Points, in no order, along strands that fork, close into loops and pass close to each other.
In the rows, zero is written as 128.
Points whose rows are less than 83.2 apart are linked; no others are. Some points are linked to none.
lil: [135  57 112  93 123 136  92 152 137  92 167 133 153 108 124 166 166 127
 115 134  85]
zepu: [113 176 174 188 161  76 122 110 117 150 109 103 124 132 154  86  98  81
 127 163 161]
pom: [201  92  92 106 137 135 152  66  74 133 155 121 134 107 108 142 159 200
 168  97  91]
memam: [102 130 132 171 150 115 179 111 209  92  77 112  93 122 147 168 124  92
  96 120 204]
Fege: [ 84 114 111 119  44 214 111 164 110  85 148 108 169 135 133 125 137  92
  97  69 122]
sodu: [108 101 163 155 144 122  91 168 131  96 120 126 139 105 178  77 110 117
  95 117 111]
lera: [125 191  99 138 114 110 207  91 168 158 101 111  94 165  98 139  99  74
 132 115 190]
sak: [102 145 107 129 167 113 153 141 192 126  62 141  82 165  90 149 113  76
 113 108 155]
zusu: [122 132  91 104 115 130 236 151 175 132  80 128  85 145 112 138 118  97
 132 109 159]
gokem: [117 153 119 140 183  90 156 127 176 148  70 135  81 157 103 123  99  97
 117 118 156]
kosok: [137 142 133 147 154  91 108 125  85 166 169  88 121 124 152 106 130 175
 184 177 104]
rig: [122 102 144  84 143 110 126 209 162 127 122 144 116 146 110 143 143  87
 123 149 113]
vatu: [135 158 102 142 190 113 107  69 149 182  93 149  86 132 101 114  88 180
 118 118 132]
vuge: [ 99 157  65 138 128 125 129 109 152 121 117 128 115 138 121 116 109 123
 137 119 102]
Murur: [162 121 185 108 116 133  88 127 106 135 156 151 164 118 114 167 163 120
 121 153 144]
gizik: [109  75 101  96 124 120 150 186 178  93 138 129 113 113 144 156 157 109
 114 149 111]
Nef: [106 169 116 177 127 115 181  81 191 108  82 109  99 144 123 158 110  81
 103 115 202]
bodu: [107 126 151  79 102 154  72 191 118 121 139 162 161 154  89 136 143  60
 117 128 112]
riz: [ 98 175 154 152 119 113  65 152  48 138 162 130 159 146 138  75 128 101
 146 124 103]
geta: [106  82 119 114 105 119 146 222 137  91 166  98 132 107 171  93 150 100
 102 129 113]
zovo: [ 93 119 100 158 136  99 120 142 172  89 142 111 124 106 177 131 140 127
 122 154 111]
niku: [122 141  47  91 129 127 172 122 172 146 104 141  85 154  82 161 128 136
 146 127 115]
Vonu: [118 163  92 155 107 122  78  77  96 128 186 115 150 129 132 148 155 159
 165 147 104]
Kirip: [152 104 187 120 179  85  62 106 107 150 161 103 147 103 123 178 142 173
 165 196 118]
sis: [141 105  91  97 161  95 148 127 169 140 123 135  89 128 105 181 145 164
 152 157 114]
mito: [100 195 142 145 124 105  94 147  56 148 138 130 149 158 117  53 103  78
 154 115 101]
mopa: [ 82 169  51 143 147 118 106  95 158 126 101 127 108 156 107 107  86 102
 129 106  97]
kasit: [152 132 105 103  76 175 111  96  71 126 164 151 171 149  81 157 162 133
 148  92 104]
suge: [124 101 153 159 142 134  92 151  93  97 136 129 143 111 180  68 122 146
 118 109  93]
zad: [131 133 191 120 161  84  61 122  94 158 173 111 153 109 117 180 147 149
 167 206 136]
gide: [134 114 148  70  91 164  88 179  82 128 149 163 165 151  79 133 151  84
 129 113 104]
Bamo: [103 154 189 176 110 140 114 114 168  99  93 122 147 125 153 141 107  71
  80 118 199]
Sinab: [100 103 118 149 112 116 139 189 122  83 158  93 137 109 189  72 127 108
 116 117 102]
notu: [114 162 112 143 115  80 180 153 127 140 156  85 122 145 157 101 130  83
 158 163 134]
Golok: [170 115 155 129 138 106  89  97  74 143 184 104 159 112 131 157 166 171
 167 167 115]
von: [ 72 103  62 111  72 185 128 149 150  76 148 119 145 135 135 141 147  94
 115 104  93]
Belom: [134 149 120 119 103 113 163 131 177 132 143 127 122 140 119 194 167 109
 137 175 168]
Lonid: [150 163 120 129 169 115 120  75 143 183 105 146  99 141  94 139 110 170
 135 134 147]
Bimel: [121 167  71 167 129 133 112  40 136 132 144 125 121 118 131 135 126 178
 134 132 123]
duki: [131 139 197 157 126 137 114 116 166 114 101 150 144 124 133 161 133 102
  88 141 191]
labi: [175  60 130  84 139 110 139 139 125 124 161 124 136 105 127 173 174 157
 146 152  97]
giri: [ 97 110 151 140 138 113 108 191 148  94 120 121 136 124 165  86 108  79
  94 121 116]
Kika: [143 122 181 135 215  76  99 142 130 179 115 106  94 124 124 135 111 174
 162 190 123]
sima: [139  53 162 119 145 114  81 176 117 102 169 124 145  92 166 116 161 141
 101 151 101]
mituv: [ 92 149 158 139 106 132  55 156  98 111 159 136 171 128 137 117 140  84
 111 135 124]
boki: [111 173 109 109 102 145 143 122 155 142 106 152 127 170  78 164 129  77
 134 135 151]
rodul: [168 106 135  87 134 107 170 167 116 156 145 127 117 131 126 134 153 151
 164 161 111]
nitoz: [135 143 134 147 119 141  88 120  70 127 144 139 146 138 135  90 127 145
 142 110 102]
rade: [130 127 153 145  70 193 113 101 126  92 124 134 165 114 142 155 135 126
  88  98 163]
sebu: [180  84 183 103 155 122 122 167  92 140 133 143 132 112 142 106 141 146
 135 144 109]
vize: [182  89 135  85 166 106 145 114 148 146 121 145 112 121  93 185 150 164
 149 150 118]
Vug: [151  71 122 111 109 183 127 105 112  88 117 155 153 106 124 144 140 147
 109  79 105]
tik: [107 139  96 137  85 164 142  89 182  98 127 136 136 129 124 189 145 114
 109 139 151]
kimab: [119  94 132 142  91 165  99 140 113  86 155 132 156 114 157 116 148 133
 100 101 112]
nefol: [144 151 105 119 163 125 145 119 113 179 103 143  94 143 108  67  86 163
 137 106 110]
zadu: [112  96 132 130 106 165 120 143 144  87 118 141 144 114 153 124 126 124
  97 105 118]
Ravu: [119 123 118 115 111 167 201 125 157 123  48 153  99 126 111 114  85 136
 110  70 155]
vefof: [ 90 162 110 162  62 155  95 116 102  94 177 111 171 129 154 130 148 102
 124 113 135]
sep: [132 117 182 122 106 155 173 166 143 112  76 129 126 124 150  96  93 107
  99  92 163]
tufof: [150 126  73 113 135 135 141  79 118 145 127 148 109 127 104 128 124 186
 148 112  97]
fidul: [147  52 164 131 159 135 112 138 142  91 111 157 135  80 159 131 137 155
  88 122 122]
fomo: [137 164 207 161 131 129 122 120 138 143  97 146 145 134 133 124 119  97
 101 143 192]
Bubo: [154 153 128 154 115 163 166  61 125 139 100 149 121 125 127 117 106 176
 114  96 164]
Luzu: [162 124 116 100 135 102 199 148 133 163 124 127  94 133 126 127 140 161
 163 156 133]
bifi: [119 168 116 143  94 128 159 115 141 123 133 116 131 137 144 123 124 106
 131 127 151]
rovov: [158  46 125  85 137 120 160 161 146 106 144 139 127  91 143 160 165 148
 121 146 110]
Lelo: [ 92 152 113 146 200  62  77 131 137 161 123  94  99 135 128 102  85 146
 165 168  86]
dupi: [143 180  96 132 170 116 149  78 167 193  92 144  76 152  76 145 105 149
 122 120 175]
Lanek: [151 125 119 126 156 149 113  78 135 134  90 174 117 128  98 127 106 170
 114 106 116]
Moko: [180 116 162 123 142 131 124 126  53 158 157 130 135 127 127  98 145 171
 163 131 106]
tudin: [124 120 107 113  80 186  97 102 125  96 146 145 162 137 100 171 155 117
 114 112 113]
Zab: [121 152 156 167 139  94  83  90 137 130 155 120 143 110 151 166 149 147
 135 188 150]
Refos: [141 137 125  90 102 130 102 115 123 137 163 145 149 140  85 193 163 113
 147 158 125]
bip: [155 120 138  91 132 152 112 123 121 138 107 177 135 149  82 142 125 128
 133 115 111]
gepa: [ 97 128 176 146  77 151 136 154 152  91  97  83 152 113 172 106  90  71
  72  87 178]
livut: [148 148  77 104 138 123 190  98 163 165 108 146  83 142  94 158 127 161
 143 133 146]
sig: [117  60 135 119 141 152 166 136 180  90  79 159 109  90 139 179 139 146
  87 110 162]
zuleg: [106 168  74 163 186 102 103  65 157 160 102 131  90 128 114 111  84 166
 122 122 120]
Kesep: [158 106 178 105  94 142 135 174 106 127 154 133 151 126 138 124 156 114
 120 137 143]
Manup: [102 152 119 127 125 135  82 143 125 120 119 154 142 152 112 105 113  94
 125 115  98]
voki: [136 124 177 115 138 139 112 166 140 126  97 162 133 137 120 119 123  97
 104 126 138]
nafar: [184  54 151 118 158 114 102 114  78 114 173 105 160  88 149 145 175 175
 143 129  87]
kofis: [ 89 165 136 170 125 131 110 105 162 103  83 127 130 142 130 116  78  66
  96 103 149]
bubob: [119 140 140 139 105 129 140 128 188 110 129 132 130 130 127 194 160  89
 107 161 187]
misu: [147  73 139 161 116 154 100 141  48 102 171 121 151 116 167  88 162 171
 132  69  85]
Situf: [ 90  96  99  94  85 171 112 182 147  88 148 132 152 132 119 142 150  76
 103 121 101]
bemi: [110  92 146 120  81 176 129 163 149  84 125 119 153 103 151 131 131 108
  74  99 152]
tabem: [164  88 161 106 187 108 107 141 108 145 113 148 114 122 124 110 124 172
 145 140  89]
fov: [106 106 173 129  70 157 157 182 141  90 102  74 141  99 186 100 100  91
  80  82 170]
Sutod: [112 174 177 188 158  74 141  99 116 149  96 103 118 142 139  74  74  53
 116 134 171]
Vabi: [159 164 171 166 134 122 134 120  42 176 153 102 131 127 154  71 136 159
 163 158 136]
Lud: [ 93 164 161 174 105 140 112 106 140  96  80 110 145 135 148  90  63  64
  94  78 157]
kup: [186 116 142  95 146 115 126  96 104 158 143 133 130 126  99 167 146 170
 162 152 122]
zupo: [142 129  93 102 174 120 128  86 178 149  98 159  85 143  70 199 132 164
 136 134 141]
pifo: [114  88 126 122 117 148 179 140 192  95 100 138 114 107 140 179 146 119
  93 127 167]
senu: [144 183 157 169 138  99 162 115  70 184 144  86 116 131 155  73 118 130
 155 171 153]
Pib: [103 159 159 135 130  96  62 162  59 145 174 121 158 132 139 107 145 115
 162 157 100]
rede: [113 171 152 147 151 100 103 146  96 146 116 129 133 150 134  55  93  95
 141 129 107]
bidor: [126 142 132 137 172  92  61  85 114 153 153 109 133 122 118 151 120 186
 172 171 104]
ged: [132 144 149 130 216  68 127 144 125 199 119  88  79 133 122 111  98 165
 172 194 126]
lem: [139 105 153 131 100 144 131 118 162 108 139 135 145 111 141 185 161 122
  98 152 172]
mumas: [194 128 135 126 148 131 129  84  41 180 153 122 130 128 114  98 140 202
 170 118 105]
butu: [138 160 147 141 157 115 116 140  69 167 122 129 120 146 129  42  97 140
 154 121 102]
buk: [116 139 150 157 102 132 201 121 163 103  82  95 115 113 169 118  93 101
 104  94 187]
nogub: [ 92  94  89 114  84 167 201 141 199  89 104 119 113 105 140 184 143 112
 106 118 163]
vumo: [126  73 146 150 154 114  82 154 105  97 156 122 136  98 183  87 140 158
 123 134  83]
ripi: [184 109 105 126 151 130 142  70  69 154 151 124 122 114 123 112 140 214
 163 113  98]
ritig: [ 93  95  99 151 114 127 119 157 144  72 151 107 134  96 190 104 132 124
 106 122 101]
dapi: [137 107 101 137 139 110 173 140 105 127 142 108 108 106 174  87 136 176
 157 134  94]
semu: [114  74  66 108 117 150 134 135 123  85 140 144 130 106 138 135 142 152
 131 102  78]
raliz: [130 134 136 136 128 167 152 104 143 122  59 166 117 133 117 103  83 142
 102  75 142]
Tele: [ 86 134  95 120 139 112 163 163 184 114  84 123 100 161 105 134 105  48
 119 109 134]
sos: [151 115 143 114 113 174 162 116 125 122  88 163 127 126 125 119 113 148
 112  92 137]
Fula: [122 142 135 106  75 175  95 166  69 123 157 150 168 162 104 113 143  96
 138  91 103]
leda: [137  69  90 114 115 144 154 154  89 100 152 133 128 111 152 100 152 172
 148  96  74]
baz: [123 147 143 167 127 116 191 117 141 119  91 100 112 124 162  84  87 108
 112 110 160]
mezil: [180 102 116  87 165 136 112  97  92 155 112 164 120 131  78 117 114 182
 147  97  82]
Zuso: [114 169 119 168 117 115 123  92 138 123 136 118 136 127 151 131 130 122
 131 153 147]
semem: [115 133 148 138  89 113 170 182 141 106 159  80 143 120 180 110 136  65
 108 142 164]
Ves: [103 174  59 102 144  89 115 106 152 167 150 113  98 156  82 157 109 147
 169 150 104]
dur: [173  86 106 110 108 168 137  87  88 106 141 143 153 114 116 145 153 165
 135  84 100]
Div: [137 146 200 126 159 120  60 145  78 151 114 169 148 139 111  96 114 118
 129 138 116]
kunib: [103 118 111 147 140 103 159 153 171 104 119 115 106 119 164 124 128 110
 115 140 130]
Vife: [ 97 152  80 145  72 176  89  88 116  91 165 130 162 136 125 154 157 120
 129 112 114]
pevek: [ 76 121  69 144  77 171 141 120 160  74 132 112 142 117 158 140 129 110
 111 104 119]
Gab: [134 136 126 155  65 149 107 111  71 112 212 106 175 123 152 156 188 139
 140 122 139]
musu: [164 122 108 101 177 125 129 108  92 176 105 157 100 129  94  85  96 187
 144 106  88]
mibol: [166 128 127  91 139 122 210 149 133 172 101 150  91 147 104 111 118 144
 148 131 141]
Vud: [111 189  71 113 104 118 196 115 155 156 117 122 104 177  83 133 107  74
 141 121 149]
vamas: [149 125 111  87 129 133 221 160 161 151  90 150  86 150 102 133 121 123
 135 117 151]
foz: [ 90 166 100 138  80 149 114 150  94 109 149 125 151 154 129  92 123  89
 144  95 105]
zul: [133 139 121  98 109 117  93 138  97 138 176 129 151 140 108 158 159 128
 165 158 105]
Pim: [149  79 182  99  77 193  89 145 118  98 147 142 181 104 111 159 153 104
  66 102 161]
diz: [141 187 178 163 138 120 130  97 122 159  99 144 126 141 122 110 104 113
 115 139 185]
mupif: [156 149 105 118 133 144 135  63 161 149 104 163 113 142  77 188 133 155
 125 131 156]
pip: [138 142 125 133 132 156  96  93 120 126 103 167 136 141 103 123 109 145
 123 108 111]
Ruku: [131 167 111 145  79 134 104  91  73 130 190 122 159 134 126 152 168 144
 161 139 126]
Pud: [122 130  93 132 148 139 189 107 174 133  59 160  83 125 109 129 100 148
 111  91 152]
Dag: [ 94 179  62 159 164 110 100  74 141 149 108 125 100 139 115  85  72 135
 121 107 104]
Tir: [143 179 143 120 174 102 104 121  72 216 131 122 111 148  97  81  92 164
 167 146 122]
fuvu: [141  84 151 160 101 169 100 130  72  89 167 118 162 110 170 101 155 155
 109  82 112]
lefim: [ 79 123 109  99  43 192 123 192 112  98 157 105 161 149 123 114 146  63
 107  89 120]
bek: [167  41 104  67 134 130 123 139 129  96 166 123 154  95 108 191 184 135
 131 133  83]
somus: [133 164 125 138 130  86 173 137 133 152 142 100 113 138 142 121 131 117
 154 170 144]
puvu: [ 61 113 101 144  69 176 128 140 162  64 118  97 146 105 162 131 118  94
  87  90 130]
senof: [107 126 124 141  70 173 120 102 169  89 145 128 158 113 138 195 159 106
  90 142 168]
Nadob: [151 156 150 161 135 162 132  59 141 139  82 161 125 128 115 126 102 159
  97 107 171]
Popu: [ 80 165 146 154 122 122  35 151  85 110 152 137 162 139 135  93 122  84
 125 121  97]
Fizat: [105 167  78 173 116 147  96  53 141 111 126 136 129 126 130 124 112 151
 122 117 120]
rosi: [118 131 165 125 100 122 161 184 151 114 125 111 136 135 151 119 123  64
 102 133 163]
soni: [ 69 127 114 135  41 193 123 156 129  74 135  78 158 121 161 115 115  86
  93  73 138]
ramor: [166  87 192 121 207  82  92 126 128 159 131 114 120 109 128 158 136 174
 151 191 124]
nagi: [102 145 117 167  44 161 101 128  83  89 205 101 174 123 157 139 175 119
 117 111 142]
Pefa: [ 96  90 115 123 126 120 157 178 177  91 117 122 119 110 157 133 132  99
  99 129 126]
big: [132 160 109 136 160 114 166 116 138 161  83 141  97 143 114  80  84 131
 128 107 131]
puda: [115 189 144 187 173  83 107  78 135 161 110 111 113 130 137 111  99 117
 125 159 160]
kun: [127 145 103 154 144 105  72  79  92 132 172 107 139 121 134 134 136 182
 169 152  95]
vune: [167  73 122  82 129 113 149 166 104 129 172 122 129 121 133 133 171 157
 163 142  88]
bebi: [110 106  74 113 165  98 109 150 126 128 134 127 101 127 134  96 117 167
 168 124  48]
fav: [ 97  69 147 108  92 144 178 219 181  89 114  94 124  94 161 138 127  87
  63 114 182]
daluf: [103 166  44 107 126 118 186 120 176 147 103 125  88 166  80 142 108  92
 139 120 125]
muz: [119 149 107 148 134 119 189 111 142 139  91 122 100 131 144  81  87 127
 124 103 138]
Fute: [146 175 111 120 148  92 157 132  78 205 160  85 101 138 115  98 121 169
 192 172 119]
Vav: [148  90 121  79 119 162 140 139 142 118 108 169 133 136  89 163 142 120
 120 113 115]
fifi: [114  70  94 114 120 160  89 126 139  76 139 143 150 107 129 149 152 135
 109 108  76]
lobib: [ 96  86 167 124  80 153 175 189 180  87  90  75 128  87 173 132 105  83
  64  89 192]
geru: [164  60 115 120 164 121 129 105 106 108 131 144 128  86 149 127 140 192
 137 118  85]
dif: [118  62 137 106 102 129 144 216 155  87 166 105 139  96 164 123 159 109
  76 142 141]
goke: [145 106 188 110  84 180  82 140  97 109 142 156 183 123 114 138 148 105
  90 102 148]
Tibez: [ 93 142 150 107  91 149  92 178 132 116 139 144 164 145 104 147 141  53
 102 132 146]
kadaf: [175 144 196 142 138 131 135 126  59 175 139 129 138 126 144  86 138 156
 150 155 140]
gilu: [162  74 122 114 180 109 111 114  93 138 129 134 118 101 134 105 126 203
 156 125  69]
pazet: [141 115 133 159 128 141  95 130  47 120 169 124 147 133 153  81 149 173
 152  93  83]
nopu: [106 147  81 151  95 170  87  77 122  97 139 144 148 134 125 133 130 139
 126 102 102]
tilu: [139 114 124 121 194  96  69 101 124 150 124 131 117 123 114 137 110 189
 157 149  88]
povuk: [ 88 152 176 174  90 145 115 124 155  84  92  96 149 125 163 117  88  57
  78  96 182]
Pez: [109 130 153 152  76 165 174 115 172  88  81  98 129 102 174 144 103 113
  89  88 189]
sulab: [106 142 180 112 154  76  50 150 104 152 165 118 147 127 115 166 135 132
 168 197 119]
lag: [147 109 103 100  89 150 181 140 131 115 140 135 128 128 133 141 150 140
 139 120 120]
duka: [157 170 115 140 109 137 187  88 108 165 134 123 112 134 131 108 124 159
 144 131 157]
bul: [158 152 141 125 170 111 116 138  55 194 139 123 112 143 115  59 105 173
 173 134  91]
reb: [ 96 121 112 164 139 106 169 125 204  93  99 113 101 115 160 154 128 101
 102 134 162]
fiv: [110 163 109 144 179  78 113 132 114 163 124 106 100 140 133  69  91 135
 160 146  91]
tate: [129 188 153 166 141 139 118  67 136 149  89 155 127 140 114 112 100 131
 105 116 174]
Gavo: [142 116 165 118 105 136 140 155 147 123 140 134 139 119 140 152 156 113
 110 153 160]
vosi: [ 98 100 109  80  69 180 117 210 118 105 162 129 153 147 110 124 152  74
 114 105 102]
Vasa: [128  60 155  93  79 199 121 152 143  86 131 126 169 102 122 151 151 111
  68 102 151]
fisaz: [122 116  75 134 144 117 113 144  85 123 152 118 112 132 146  75 125 176
 166 105  50]
Tevur: [128 171 143 192 188  86 149  83 137 171  93 102  90 122 146  90  92 135
 120 154 170]
Zedeg: [103 154  91 128 114 137 123 144 118 117 125 135 131 150 121  88 110 102
 140 100  92]
zaz: [124 168 131 143 183  86 136 126 140 172  86 134  88 156 102  86  80 103
 126 125 138]
memas: [136 116 134 137 168 151 124  97 152 124  57 183 108 121 115 110  92 157
  96  91 134]
gozo: [162  92 134  79 138 154 131 114 157 129 100 173 128 136  69 200 153 123
 116 126 131]
Rez: [137 147  74 135 140 121 133  61 140 145 140 131 104 121 118 144 122 192
 146 137 119]
Kabe: [204  75 114  97 131 147 151  80  75 118 151 134 159 110 104 149 167 173
 149  80  90]
Riv: [123 154 196 174 170  87 145 132 142 137  74 120 109 144 138  95  86  66
 100 123 178]
zosu: [129  78 161 135 134 155 110 130 137  89 107 156 139  96 159 114 123 151
  89 102 118]
zir: [141 122 207 104 107 158  72 164  92 131 129 169 169 137 109 119 133  90
 100 122 144]
Getu: [113 142 171 105 138  87  54 173  84 145 166 129 156 134 115 139 143 113
 159 174 105]
zoror: [167  92 177 108 119 148 150 175  89 127 133 141 139 121 148  88 141 140
 125 115 121]
Bisi: [123 143 136 149 138 137  82 113 116 118 120 153 141 135 129  97 111 135
 122 112 103]
Sivip: [100 123  80 113  92 152 223 145 188 106  91 122 103 132 130 163 125  97
 128 113 156]
fup: [128 134 110  97  97 117 130 141 157 128 171 124 142 136 111 199 176 101
 147 184 138]
ladu: [174  80 146 119 123 122  93 118  74 115 193 107 168 104 140 156 187 156
 142 138 102]
fozi: [157  76 147  92  92 191 165 134 114 107 103 157 145 112 120 134 128 148
 110  82 132]
Lipof: [147  46 124  98 150 127 165 144 168 105 105 158 111  90 130 176 156 150
 110 132 133]
Ladep: [106 142 156 122 114 119  79 169 126 121 156 135 152 134 132 143 145  82
 117 156 130]
Dapaz: [183 120 161 104 150  99 122 110  88 171 162 110 137 117 111 160 155 175
 176 178 125]
Gine: [131  79 156  98 146 140 129 184 165 111  98 159 117 128 123 138 131 102
 100 126 126]
zipiv: [137 133 194 118 136 127  72 152 107 136 119 172 155 132 115 117 130  99
 114 136 129]
mub: [ 90 177 125 173 150 100 118  93 162 125  82 129 110 157 110 121  88  60
 105 110 163]
mig: [123 166 157 164 123 114  98  95 128 130 146 131 147 125 139 151 140 118
 124 170 159]
Tefo: [124 134 183 167 149 103 172 139 148 120  77 108 112 128 166  92  93  81
 103 119 177]
Fazi: [106 108 116  79  56 184 175 191 149 110 131 113 142 141 118 144 143  73
 108 110 139]
Gefu: [125 170 110 121 138  92 108 122  68 180 183  93 121 140 116 118 129 177
 202 165 103]
gesi: [144 147  90 108 135 105 120 108  96 163 168 113 121 138 110 133 134 180
 185 152  96]
Fegu: [166  84 107 100 123 126 150 152  80 125 163 126 128 121 137 115 156 171
 165 113  75]
Kariz: [158 176 111 132 126 109 190 117  94 188 146 106 104 141 131  91 122 156
 167 150 140]
Napat: [102 151 129 118 109 111 167 171 160 120 111 115 121 161 123 127 116  45
 122 128 147]
mov: [112  93 116  89 138 109 131 186 184 113 131 134 111 137 116 178 158 100
 123 164 117]
vez: [140 161 120 151 153  83 192 116 146 172 120 100  88 132 144 115 121 141
 147 167 159]
Toz: [141 118 136 130  67 194 103  97 110  94 153 136 173 121 126 166 156 125
 104 108 141]
pok: [133 120 143 137 138  94  95 119 144 122 168 109 137 107 152 165 158 148
 145 193 131]
Nela: [100 178 116 117  61 157 114 153  73 127 163 140 167 162 102 121 145  76
 145 101 121]
goteb: [104  71 147 117 110 136 164 202 172  86 130 109 130  91 175 127 142 107
  78 128 157]
fono: [161 119 186 131 171 125  89 126  93 151 111 158 134 128 125  85 114 159
 131 133 107]
pofin: [134 115 109 107 186  91 112 112 183 144 111 143  88 139  86 193 132 165
 145 153 128]
rito: [138 138 100 111 118 115 131 122 115 141 157 124 126 140 116 141 145 149
 166 151 106]
kig: [115 151  59 116 145 107 108  92 164 145 140 126 105 138  94 166 123 171
 161 146 105]
doz: [111 125 143 155  75 183 145 103 155  82 107 112 146 102 170 138 117 136
  90  91 166]
Gutet: [ 96 148 157 129 141  97  86 170 162 125 123 137 135 144 118 152 135  59
 116 160 140]
ral: [141 111 143 148 161  90 127 136 107 147 155  92 116 105 178 101 144 171
 162 183 107]
Foti: [116 121 116 138 209  73  88 122 152 154 108 121  88 126 126 118  99 179
 149 158  92]
Pozif: [112 161 158 145 169  93  69 122 143 145 111 145 129 140 116 137 116 113
 129 158 134]
pugi: [167 156  97 146 123 149 173  62 106 168 126 137 108 123 121 100 114 190
 137 107 146]
Sil: [111 132 158 147 124 149 132 127 190 103  93 145 122 132 125 180 138  90
  84 131 187]
veni: [176  42 165  96 156 110  86 162  95 109 174 121 157  91 140 137 168 147
 122 140  89]
Fenus: [172 105  88  81 159 137 135  87 126 152 111 160 110 124  76 146 124 183
 146 111  95]
Kipoz: [ 75 158 115 148 124 119  55 147 109 103 134 134 148 148 131  85 104  81
 131 108  83]
Bufos: [136 144 110 123  88 151 167 129 131 122 128 135 130 137 131 124 131 126
 134 122 132]
Bibog: [106 196  63 124 138  91 109 103 122 179 153 110 106 154  95 123 103 148
 171 142 108]
Par: [141 157 128 112 196  81 124 134 114 212 124 109  85 145  95 100  94 172
 173 161 118]
Robun: [160  93 121  72  93 180 179 145 128 118 115 158 134 133 101 152 140 131
 124 103 127]
lef: [115 177  68 127 162  89 120 109 114 182 141 105  98 143 114  85  89 160
 168 130  91]
Muma: [131 167 116 161 184  77 172  92 151 180 100 105  73 130 134 105  99 138
 129 147 164]
fub: [154  47 138 125 167 125 119 107 134  95 114 155 132  77 147 140 142 177
 114 122 103]
toko: [146 190 133 149 113 104 191 118  72 187 147  92 120 143 138  74 124 127
 160 151 157]
soz: [ 71 173  76 151  95 107 146 107 147 107 117  97 127 164 114 113  86  35
 128 108 127]
Noti: [133 107 128 146 154  84 120 124 138 131 172  87 117 101 174 150 158 171
 159 199 115]
pif: [136 157  90 123 151 129 170  98 171 156  75 155  79 148  90 143 106 147
 113 110 156]
kos: [114 188 117 162 129 112 164  88 171 139  86 124 105 155 108 132  96  85
 113 114 179]
Nedi: [106 105  84 104 195  84 109 149 157 136 106 134  88 132 116 120 101 166
 154 138  69]
kudo: [130 147  94 123 106 154 140  63 172 125 116 156 126 141  88 204 150 133
 122 135 161]
seni: [ 98 134 146 141 155  82 106 168 149 119 117 122 124 136 148 108 111  69
 115 149 128]
Gizi: [160 126 150  94 125 138 109 105 142 142 129 160 143 143  77 203 157 119
 130 152 146]
dumul: [118 152 142 147  93 104 184 154 119 121 147  84 135 133 178  92 121  78
 134 140 155]

How many points has the smallest loop of links through each point below? Write 0 if it is on no loop.
fov | 15
rodul | 13
Rez | 19
sak | 21
Vabi | 23
fozi | 9
Vud | 27

A fork is a point with three links, a tip a point with one. Leave the first point through the second and follow the links. Name the first fork or tip that comes.
gokem / sak | baz
fozi / Vug | Kariz
senof / tik | Ladep
Vabi / kadaf | fozi
ladu / Golok | lem
Vife / vefof | Foti
lag / Bufos | Gefu
tilu / bidor | Vife
Noti / pok | Robun

A piece is all that can be reached along the links. How many separate loops has the piece of each point below (a circle has one, a figure eight two, a Y none), and how many tips (points with one link)?
veni | loops 14, tips 0
zaz | loops 3, tips 1
vamas | loops 2, tips 0
Situf | loops 1, tips 0
